The views of a scene show one set of named points, each view turned or mirrored, shifted and resized as a whole, with a little noise and some points left out.

Scene 1
View 1
kinif: [ 51  16  15 -51  -7 -25  15  50  -9   9  10 -12 -20 -44 -24  29  -6   6
 -46  20 -13]
Kimin: [ 21   2   8 -13  -9 -22  -4  45 -17  10  18 -27 -17 -47 -18 -20 -24  -7
 -58  40 -12]
Vobi: [  3 -26   3  15 -33   6 -37  18  36  32   3 -26 -28 -62  -4 -33   2 -31
 -33   9  23]
vaga: [-33 -45  -3  60 -35  13 -59   9  32  34  12 -39 -28 -66   7 -84 -19 -45
 -44  26  27]
taso: [ 12 -12   5  -2 -20  -5 -19  32  12  22   1 -26 -26 -54  -8 -23  -8 -13
 -39  23  12]
taret: [ 20  -9   5 -26 -13  -5 -12  41  20  30 -34 -33 -33 -53  -5  -1  12  13
 -13  25  33]
dor: [ 22   1   8 -28  -7 -17  -4  50  -2  17 -15 -30 -26 -48 -14  -8  -6  14
 -34  39  10]
Sevog: [   5    1   15   27  -12  -30   -5   38  -47  -12   86  -19   -3  -45
  -26  -57  -66  -44 -109   52  -58]
komib: [  6 -36   8  45 -50  12 -49  -5  47  29  56 -10 -21 -69 -12 -40  -9 -76
 -61 -23  -3]
nalet: [-30 -16   0  33  -4 -15 -25  46 -28  13   6 -52 -20 -49  -1 -89 -48  -4
 -63  84   4]
Luga: [ 16  -2  11   1 -12 -22  -6  40 -21   4  40 -22 -15 -48 -19 -31 -35 -21
 -74  39 -24]
Suzer: [-17 -32   0  38 -29   5 -44  20  25  31   4 -37 -28 -62   1 -62 -14 -32
 -41  27  24]
pep: [  0 -14   9  36 -27 -16 -24  23 -14   3  75 -16  -8 -54 -19 -58 -47 -55
 -91  30 -36]
tifa: [-19   2  -2  -7  17 -29  -2  72 -51   8 -29 -61 -23 -37  -2 -64 -44  39
 -49 106  10]
View 2
Kimin: [-20   9  12  11 -15  26  16  10  -5  -5  20  11 -23  11 -13 -16  12   2
  10   5  -7]
Suzer: [-34  -6  21  18  18  21   4  18   0  -4 -16 -36  -9  -4 -20   6  26  -1
   0 -10 -33]
komib: [-49 -43  25  22  25  55 -20  62   8 -45  -2 -39 -28   4 -27  18  11 -17
  -1   3 -47]
kinif: [-29  19  31  15 -42  47  28  15 -13  -5  32  53 -37  26  -8 -19   5  -6
  22  27  -4]
taret: [-35  30  42  21 -29  29  37  -6 -17  22  -6  25 -20  11  -8  -9  22  -2
  12  14 -22]
taso: [-35   6  28  16 -10  34  15  15  -7  -1   1   2 -21   7 -14  -4  16  -3
  10   8 -22]
pep: [-19 -32 -12   7  14  30 -17  44  14 -47  40 -20 -26   6 -25  -9   2   1
   5  -3  -8]
dor: [-27  22  28  15 -27  28  29   0 -11  11   9  26 -22  13 -10 -15  17   0
  14  12 -11]
vaga: [-36 -17  17  17  33  17  -4  22   4  -6 -26 -57  -4 -14 -24  12  28  -2
  -8 -18 -41]
tifa: [  3  35 -14  -3  -9 -17  29 -32  -2  25  23   2  -3  -1 -12 -35  22  26
  12 -14  17]
Luga: [-16  -5   0   5  -6  27   4  24   3 -23  36   8 -28  13 -15 -18   3   5
  11   6   0]
View 3
Luga: [ 23   2   0  -9  -9 -48  16 -24   9  33 -23 -32 -12  59  18  22  35 -25
 -26 -35  12]
Suzer: [ 29  26  65 -21 -13 -11 -13   8  -8  39 -35   8 -12  75  48  26  35 -14
 -58 -39  35]
taret: [ 14  34  20   2  15   0  -8  -8 -36  43  -6  11 -37   3  38   6  44 -54
 -29 -62  -2]
Kimin: [ 19   7   0  -3  -1 -37  12 -21  -5  35 -15 -21 -20  39  21  16  38 -36
 -23 -42   4]
Sevog: [ 26 -25 -12 -16 -29 -80  34 -37  38  26 -32 -57   6  99   1  32  32  -8
 -24 -15  22]
dor: [ 13  23   9   0   7 -15   2 -14 -24  38 -10  -5 -31  17  29  11  46 -46
 -28 -55  -2]
nalet: [  5  -4  32 -24 -58 -20  15 -28 -11  19 -33  13   0  84  17  32  65 -19
 -61 -31   7]
komib: [ 64  25  66 -24  17 -49 -20  28  31  54 -40 -38  -7  99  60  32  -3   4
 -41 -29  64]
taso: [ 25  24  28  -7   8 -19  -7  -1 -11  43 -19  -8 -25  38  40  16  33 -33
 -35 -47  18]
Vobi: [ 35  35  56 -12  10 -12 -19  16 -10  48 -28  -1 -22  52  56  20  26 -23
 -44 -47  34]
pep: [ 37  -5  19 -20 -16 -64  15 -13  31  35 -37 -47   2  99  22  33  21  -2
 -33 -22  36]
tifa: [-18  -7   1  -9 -58  -6  25 -49 -35  14 -20  26 -12  47   2  20  84 -44
 -50 -43 -22]
vaga: [ 35  27  83 -29 -24 -10 -18  19  -4  38 -44  16  -5  95  57  32  34  -3
 -69 -35  46]
View 4
nalet: [-31  27  46  41 -26  54  23 -32  39 -22  -8  36  -3 -35  14  27 -10 -48
 -21  48 -38]
komib: [-27  -1  10 -44  16  14   1 -59   9  15 -11  -7  44 -83  42  64  19  28
  14  47  13]
Vobi: [-31  15  10 -11  19  13  13  -5  11  -9  -7  -2  27 -56  24  19   7  -4
  21  11  21]
kinif: [ -5  51  24 -12 -44 -29  -6 -13 -16  27   1  27  -7 -31   4 -16  18 -51
  13 -50   2]
tifa: [-28  47  48  64 -35  45  26   3  35 -32  -5  43 -21 -12   0 -12 -16 -80
 -16  12 -35]
Kimin: [-17  39  31   3 -35   6   5 -27   6  10  -1  30  -1 -38  10   8   9 -43
   0  -5 -11]
taso: [-25  27  19  -2  -5   8  10  -6   8  -4  -8  11  12 -44  15   6   6 -25
  14  -4   9]
vaga: [-44  -1  17   3  34  51  23 -15  34 -30 -12  -6  35 -62  33  42  -3   8
  10  59   5]
taret: [-22  39  17  10  -5   0  14  28   2 -15  -4  11   3 -28   4 -25   4 -43
  21 -35  17]
Sevog: [-11  32  49  -2 -63  20  -4 -96  18  32  -4  47  -3 -54  20  59  15 -38
 -25  45 -49]
Suzer: [-38  12  19   3  20  35  20 -11  26 -22 -12   0  26 -54  25  26  -2  -5
  12  34   7]
Luga: [-16  36  34   0 -40   9   1 -47  10  14  -4  33   2 -43  14  25  11 -38
  -6  11 -21]
View 5
kinif: [  8 -15  10  28  13  28 -16   8   2  55  48  -1 -30  -2 -46  20 -14  -5
 -21  17 -11]
pep: [  8   3 -31 -37  49  -8 -34  18 -43   2  11   3   3 -77 -40   7  34 -17
 -11 -44   0]
taso: [  9  11 -10  -2  -1   9 -22  23 -10  12  14   5 -34 -11 -21   5  13 -41
   1  15 -29]
nalet: [ 21  11 -80 -22  46  29 -65  17   9   0  -9   8   0 -60 -15 -21  30   8
  22  -5 -41]
dor: [ 15  -1 -21  16  10  32 -32  13  14  33  23   3 -30  -4 -23   3  -1 -11
   2  28 -32]
Vobi: [  8  28 -14 -16 -14  -2 -22  33 -21  -8  -4   9 -41  -7  -7  -1  26 -67
  12  17 -40]
vaga: [ 13  38 -53 -43   6  -7 -42  34 -25 -35 -30  14 -22 -45   1 -18  50 -62
  29  -4 -45]
tifa: [ 28   0 -84  13  44  59 -71   6  44  30   4   4  -6 -38 -18 -21   5  39
  23  21 -49]
Suzer: [ 12  29 -44 -28   6   2 -39  31 -16 -16 -15   9 -25 -33  -8 -11  37 -48
  22   4 -41]
Kimin: [ 13  -5 -23   2  27  23 -33  12  -2  31  26   1 -16 -30 -35   6   7  -2
  -8   3 -19]
Sevog: [ 10 -15 -39 -30  74   4 -44   8 -34  21  23  -4  17 -93 -51  10  25  17
 -19 -54  10]

Which points are out of place in each view (at most two, in the order of its rows)? Write none if all are in place.
view 1 -> taret, komib
view 2 -> Kimin
view 3 -> none
view 4 -> nalet
view 5 -> taso, Vobi
